Points on a hilly landscape, in no order, each with its height.
From any point a climber steps to the highest of the 2 points nearest to it. It stops when none of these is higher. Distance is the straight distance between rows; heights are no part of it.
Komog (h 4.08): [ 16  -6 -36 -23 -15  19 -23 -32  -2 -10  -5 -25 -74   2  -6 -14 -29  28
 -16 -19  10 -29  24 -39  11]
Rafir (h 5.60): [-12  58  -1 -30 -19  21   5   3  31   0 -16   5 -51 -41 -10   8  -6  75
   0   0   5   8  10  10   9]
Nuz (h 5.41): [ 43  16  -6  -6 -12  -5  19  -1  -9  -6 -11  18  -4 -58  10  -7  16   8
  -6 -27 -16 -16  -4  -8  35]
vus (h 1.14): [-28 -37  -9 -31  37  17  10 -29  -2 -26  -4  15 -11  15 -12  -1  -1  -2
  -2   1   3 -27  32   1 -17]
zez (h 7.33): [ 33  61   0  17  19  -4  20  28  14 -18   4  29  30 -22  10  18  38   5
  15  -2 -13  14  -7   6   4]
Vupiz (h 1.35): [  9 -43 -16   0 -66 -45 -14   9 -12  42 -33  34 -32   6   2 -11   2 -29
 -36 -25  -2  -5 -10 -22  13]
mena (h 5.94): [ 10  42 -10  31   6 -12 -43  10  28 -18 -17  -1 -36  -1   7   3  22   8
  -6  11  30  14  -1  22 -18]
Lef (h 3.96): [-10  25  20  22  -4  15 -33  51  -8  24  -3 -16  41  -9  10 -22   4  -6
  20  39 -24  16 -30   4  18]
nuzu (h 8.33): [-13 -50  20 -51  11  45   2   6   7 -31 -12 -40 -49   3 -11  13  19  18
  31 -10  46   8  20   8  19]
lep (h 2.21): [ 41 -16  38  19 -26   6  18 -19 -21  11  29 -33  29 -17   0 -11  -4 -22
  -9 -24 -28  19 -49  -3  38]
puno (h 2.38): [ 13   1  33  12 -46   3  10 -35  -4  17  31 -33 -13   2 -11   5  -5 -17
  -7 -36   4  14 -46   5  38]
liko (h 3.91): [ 17 -35   5 -37  18  19  13 -52  11   2  51 -45 -21  46  13   9 -62   7
  -1 -26  30  21  20   1 -36]
Dipub (h 4.99): [  1 -15  13  34  22  13 -34 -13  -9  -3 -11  19  52  -8  11 -38 -19 -10
 -22  23 -52  -2  -8   5  -5]
tusub (h 5.81): [ 27  68  -5 -29 -20  12  -2  26  26   8 -11 -24 -15 -17   8  32 -39  50
  24  18  -5  19 -13 -32  39]
Buzi (h 3.33): [  5 -28 -14   9 -53 -57  27  21   7  47 -50   1  25   9  -2  23 -13 -13
  -4  22 -12   2 -54   3   3]
siz (h 5.51): [ 10 -30  41  16  43  25 -10   2 -20 -33   5  12  38  -8   9 -35  14 -18
   8  13 -36  -3   6  15  14]
Gerik (h 3.10): [-28 -18  23   3   1 -11  25 -32   8   5  36   6  10  25  10   7   8  -2
 -18 -19  19  24  -3  60 -52]
balu (h 5.02): [-10  50 -38  31   6 -15 -15   1  32  -4 -36  30 -20   4   6   8  -7  39
  -7  28   1   9  -7  14 -39]
giz (h 5.47): [-48  30 -24   5   8  14  19  -6 -13  19  -2  39  42  -3 -17   4  21  -6
   1   3   1 -22  16  16 -28]
bibi (h 2.62): [ 13 -16  23  54   7 -29   2  16   0  13  16  11  56  17  10  -5  20 -43
   8  10  -6  26 -39  32 -11]
bere (h 4.86): [-24  25 -16   8   0  24 -55   5  19  11 -12 -20 -35   1 -11 -30 -21  32
  -7  35  -5  -1   0 -17  -3]
buv (h 4.10): [ -6   5 -24 -29 -10  22  22  12 -18   0  27 -22 -53  -1 -21  14  31 -19
   8 -14  59 -15   7 -21  40]
Mita (h 4.04): [-32 -59  35   1  24  -7   7 -15 -23 -15   4  12  66  54   4  -1  -3 -48
  -6  22 -17  -9 -24  23 -24]
sadep (h 6.76): [ 17  41   9  21  40   9  28  27 -10 -13  38  35  57 -22  -2   1  37 -18
  19 -24 -21   0   7   5   8]
relib (h 5.89): [ -1 -59  27  16   4   7 -12   1 -18 -29 -14  -4  -7   6   6 -24  24 -30
 -11  -3  -5 -10  -1  18  20]
kel (h 6.46): [ -4   8 -30 -25  37  -1  37 -31  10   6  42  -3   1  52   2  24 -31  15
  -3 -10  17 -10  39  -5 -63]
fid (h 7.12): [-39  -3   9 -42  13  33   1  22  23 -16   6 -23 -33  -7  -7  27  19  22
  31  -3  45  11  29  24  -3]
Tabik (h 6.82): [ 40  80 -14  39  19 -13 -22  -3  18 -15  21   1  -4  26  33 -13 -20  -4
   2  15  -3  28   1 -15 -20]
Zeti (h 3.51): [-30 -42   3 -54 -26  35  36   4 -23  12  15 -20 -34   1 -34   3  10 -12
   7 -12  25 -28  18 -11  35]
Kidu (h 4.00): [ -1  -3 -27  21  20 -24  -1  20  24  -3 -47  13   5  -7  11   9  -9  11
   7  26 -13  -4   4  -1  -9]
Mutir (h 6.85): [-16  25  14 -26 -20  22   6  12  14  11 -26   7  -2 -61  -9  -3 -20  70
   3   3 -37  12 -14   8  24]
risi (h 5.03): [ 30  31  -8  -1   4  14  31 -13 -17 -10  38  18 -18 -38 -16  -3  28  -7
 -16 -42  -8 -36  16 -16  31]
Bomok (h 1.62): [-29 -55  16 -31  45  26 -10  -6   6 -39 -26   6   9  30   6  -5 -10   1
  -1  37  -2 -13  22  12 -20]
veli (h 2.61): [ 21  10  44  15 -22   3  25 -15   5  -5  52 -20 -18  13   4  29  23 -13
   4 -36  35  38 -35  22  10]
Loz (h 2.58): [-38 -56 -27 -50 -18  12  13   1 -46  11  -4   8   2  15 -33  -5   9 -23
  -8   8   9 -52  36 -20  11]
sizo (h 0.54): [-38 -26 -39  -9   7  23 -15 -21  -5   7  -4   3 -23  20  -8 -14 -26  -9
 -14  28   8 -39  26 -15 -34]
Zakit (h 1.13): [-58 -48 -30 -49  -2  17 -14 -15 -38  23 -12  11   6  18 -13 -14 -37 -21
 -10  44   1 -47  28 -21 -18]
pevip (h 4.65): [ 46  27  10  -4  10 -16  23 -12  25 -44 -11   3 -52 -13   2  33   9  30
   7 -31  10  11  15  15   0]
raz (h 2.34): [ 28 -12  11  64 -11 -52  -4   6  15   3 -27   4  11  20  25  12  24 -28
   2  15  14  17 -46  23 -16]
mipot (h 5.12): [ 38  44  -6 -17 -42  16 -12  -9   1   9   2 -32 -49 -20  -4  -3 -40  30
  -2   0  -4   7 -17 -55  42]
kuzet (h 4.98): [-25 -10 -19  16  -8  25 -53  39 -22  14  -2  -4  -8  -3 -12 -43  22 -47
   2  23  19 -24  -4 -12  17]
Puvez (h 5.86): [  5  24  31   1 -24  11  21  -5   1  14  -1  12  21 -65   6 -14  -3  20
 -16  -3 -41   4 -28   9  27]
ligo (h 2.78): [ 21 -19  -7   4 -17 -43  62   6   0  18 -34  -8  24  -7   1  45  -3  -1
  -2  13 -22  -5 -26 -13  10]
fovug (h 1.78): [ 20 -28  -1  22 -65 -54   6 -22 -27  39 -21  14  12 -15  11 -11 -10 -32
 -40 -36 -34   2 -34 -10  13]
Susok (h 5.80): [-31 -40  -5  12  -7 -14   0  16 -19  36 -15 -24  58  39  -5   5 -35 -20
  17  48 -35  -2 -22 -15  -9]
Kive (h 1.04): [ 21 -15  -4 -27 -83 -20  -3  15 -14  31 -26   8 -51 -20  -7 -16   6  -7
 -23 -38   3   2  -6 -28  38]
bubi (h 4.58): [ 21  55 -30 -23 -17  -4  22   5   6 -12   9   9 -66 -16  -9  33  34   9
   5 -11  37 -15  19 -32  34]
vero (h 7.69): [ 36  47 -16  58  33  -4 -22 -22   4 -14  32  11  28   4  29 -31   6 -21
  -5 -14 -25  14  -2   0 -15]
limil (h 7.91): [ -7  -5 -16  12  16 -19  14  10 -16  27  16 -23  70  51  -3  18 -45 -17
  29  34 -28  -6   0 -33 -11]
kur (h 2.91): [-13  -5  31  37  37 -17 -13  20  14   6  38   1  43  23  11  -1  24 -35
  11 -16  24  42 -21  30 -36]
zulal (h 6.05): [-26  50 -11 -32  19  24  23  11  20 -12  37  -1 -18  -9 -14  27  29  23
  28 -27  41   2  34   9 -17]
tepab (h 4.32): [ -9  49   0  29  -5  15 -50  18  13  30 -15 -20  13 -12   9 -44 -34  31
  -5  35 -27  22 -17  -8   0]
Modu (h 7.94): [ 34  78  12  29  14   6 -12  32  18   0  -3  16  46 -44  33  -3  15  12
   4  27 -28  25 -11  -1   1]
muri (h 6.44): [-15 -67  21 -13   6  -3  -8  -4 -11 -30 -34  10 -37 -15  -8 -22  45 -19
 -24 -19  27 -22  32  16  18]
rakof (h 4.93): [ 12  33 -40   6  13 -14  35 -47  17 -17  31  -5 -20  18  -9  26 -14  38
  -2 -20   5  -6  22  -9 -43]
mafa (h 4.67): [ 26  19 -28 -13 -14  26 -24  -6  10  -4   5 -36 -63  10  -9  -8 -34   8
   1  10  24 -11  16 -73  28]
zed (h 5.01): [-20 -26  19  -8  41   5   8   6 -24  -6  36  25  95  45   7   7  -6 -35
  14  -2 -13   2  -6  15 -25]
gan (h 5.70): [-44 -17 -24  32  14  12 -31  31  -7  19 -16  10  20   7  -4 -24  31 -51
  14  34  27 -24   4   9 -17]
Solin (h 4.61): [ 19  23  -3   0  13  32   8  -7 -26 -10  59  -8   2   4  -9 -17  20 -38
   4 -23   4  -6  10 -20  17]
Ber (h 2.35): [ 25  -8 -15  13   7 -51  78  10   4  -4 -15  32  41   9   0  51   0  -6
  21   1 -11  -4 -12   2  -2]
Gil (h 7.47): [-65 -10 -37  16  12   3   0  16 -16  17 -26  48  51  15  -4  -2  20 -41
  21  30  28 -38  19  30 -34]
zosu (h 3.04): [ 16 -33  13 -10 -20  -2 -39  -3  12  -8 -54  -1 -64 -23  -3 -20   2  25
 -15 -14   9   7   6  -6  29]
ropeb (h 6.06): [  3  -7  24  -4  58   2  18  37 -20 -11  40  16  93  11  -9  15  29 -27
  21 -21 -18  11   3  15   3]
gerip (h 3.50): [-31 -37   7  24 -19 -11 -48 -11 -22   9 -45  39  32  -7  -3 -45 -19  -8
 -26  24 -29 -11 -13   4   7]
sobez (h 4.78): [ 20 -35 -20 -34  43  -6  27 -55   4 -30  43 -26 -31  41  12  30 -32   8
  -4 -24  21  -2  38  -8 -58]
Litol (h 2.29): [-41 -30  10 -26  38  26 -31  19  10 -20 -41  -2   6  -2   3  -8 -23  38
  11  50 -18  -4  26  13 -16]
Fivid (h 2.20): [ -8 -40  11 -17 -16 -15  41 -30   2 -12 -17  -2 -33  -8 -12  20  18  24
 -18 -29   1  -5   0  22  17]
rodap (h 3.45): [-41 -47  37  -1   0   9  16 -42 -22 -12  18  15  38  24  -6  -8  20 -29
 -20  -8  -7  -8  -4  53 -28]
sudir (h 4.24): [-20 -27  -1  25 -41 -17 -18   8 -13  51 -37  10  30  15  -1 -11 -25  -7
 -18  30 -28  -5 -43 -10   4]
gezu (h 3.62): [-29  14  25   9  10  -3 -41  58   0  31  34 -23  57  12   2  15  17  -1
  42  26   2  32  -8  18 -10]
Fatu (h 2.05): [ 52 -18  18  12 -52 -28 -10 -15 -34  20   8 -21  15 -49  13 -20  -3 -38
 -27 -42 -18   2 -38 -12  43]
sobir (h 0.67): [-18 -16 -20 -45 -62   6  -8  13 -21  27  -7  12 -51   3 -32 -19 -21   4
 -25 -32  -5 -13  20 -60  32]
Gat (h 4.59): [  9 -15  -7   9   2  31 -28   3 -25   3  40 -29  -3   6 -12 -40   2 -43
   0   6  13 -12  -7 -21  10]
Pap (h 6.64): [ 36  67   5 -11 -18 -15   6  33  21   8 -14 -33  21  -5  19  34 -43  50
  21  48 -30  30 -20 -17  13]
bosug (h 7.28): [-24 -80  23 -52  15  26   3 -11  -5 -53 -20 -17 -49  -5 -17  -7  31  -2
   1 -18  38  -5  33  20  20]
mida (h 4.33): [ 41  41 -17  12  25 -35  30 -46  30 -41  -7  -1 -30  -3  15  27 -16  56
  -6 -34  -9  -3  30  14 -35]
Mopid (h 5.42): [-11  44  -1   3 -14   9 -42  11  27  -2   0 -19 -48  13  11   1  -4  19
  13  25  27  22  -9  -8   1]
gimum (h 2.86): [-16  -2  20 -11 -10  -7  23 -22  20  -2  37 -18 -21  18  -7  26  14  14
  -1 -38  33  36 -12  38 -29]
fogum (h 3.24): [-17  24  14   7  31  16 -29  25   1  17  54   1  41  11  -1 -12   4 -23
   4   1  13  23  -5  22 -31]
Rep (h 8.59): [ 65  31  17  40  29 -20 -21  -5  14 -17  -6   7  32 -28  42 -25 -11   0
  11   9 -43  22 -15   0  -8]
leba (h 4.97): [ 14  35 -16  -8  -8  -2   9   1  24 -18 -16   8 -66 -36 -13  20  28  41
  -3 -27  27  -3  13  10  22]
fino (h 1.93): [ 39   6   6  22  27 -35  55 -14  14 -17  23  16  51  15  12  34   6 -18
  17 -33 -20   8  -5   2 -31]
Tava (h 2.60): [  9 -39  21 -16 -40 -29  -6 -26   9  -3 -54  -6 -57 -15  -3  12   5  27
 -35 -32   8   3  -2  16  17]
taz (h 3.20): [-15  -9   1   6  27 -11 -16  32  21   9 -49  -1  24   4  10   8 -33  44
  19  59 -30  10   5  -3  -6]
Beku (h 5.31): [-31  60 -23  -5  13  22  21  16  -6   9  26  24  -5 -24 -17   1  23   4
  13  -6  14 -20  28   6 -11]
pade (h 3.46): [ 24  -4 -18   7  12  -8 -53 -15  10 -21 -33   4 -73 -22   7 -24 -10  24
 -16  -8  11 -16  37 -23   4]

Where does a climber stop that starts at each point below?
kur | mena
gerip | nuzu
sizo | mena
veli | Rep
Zakit | leba
Kive | Rep
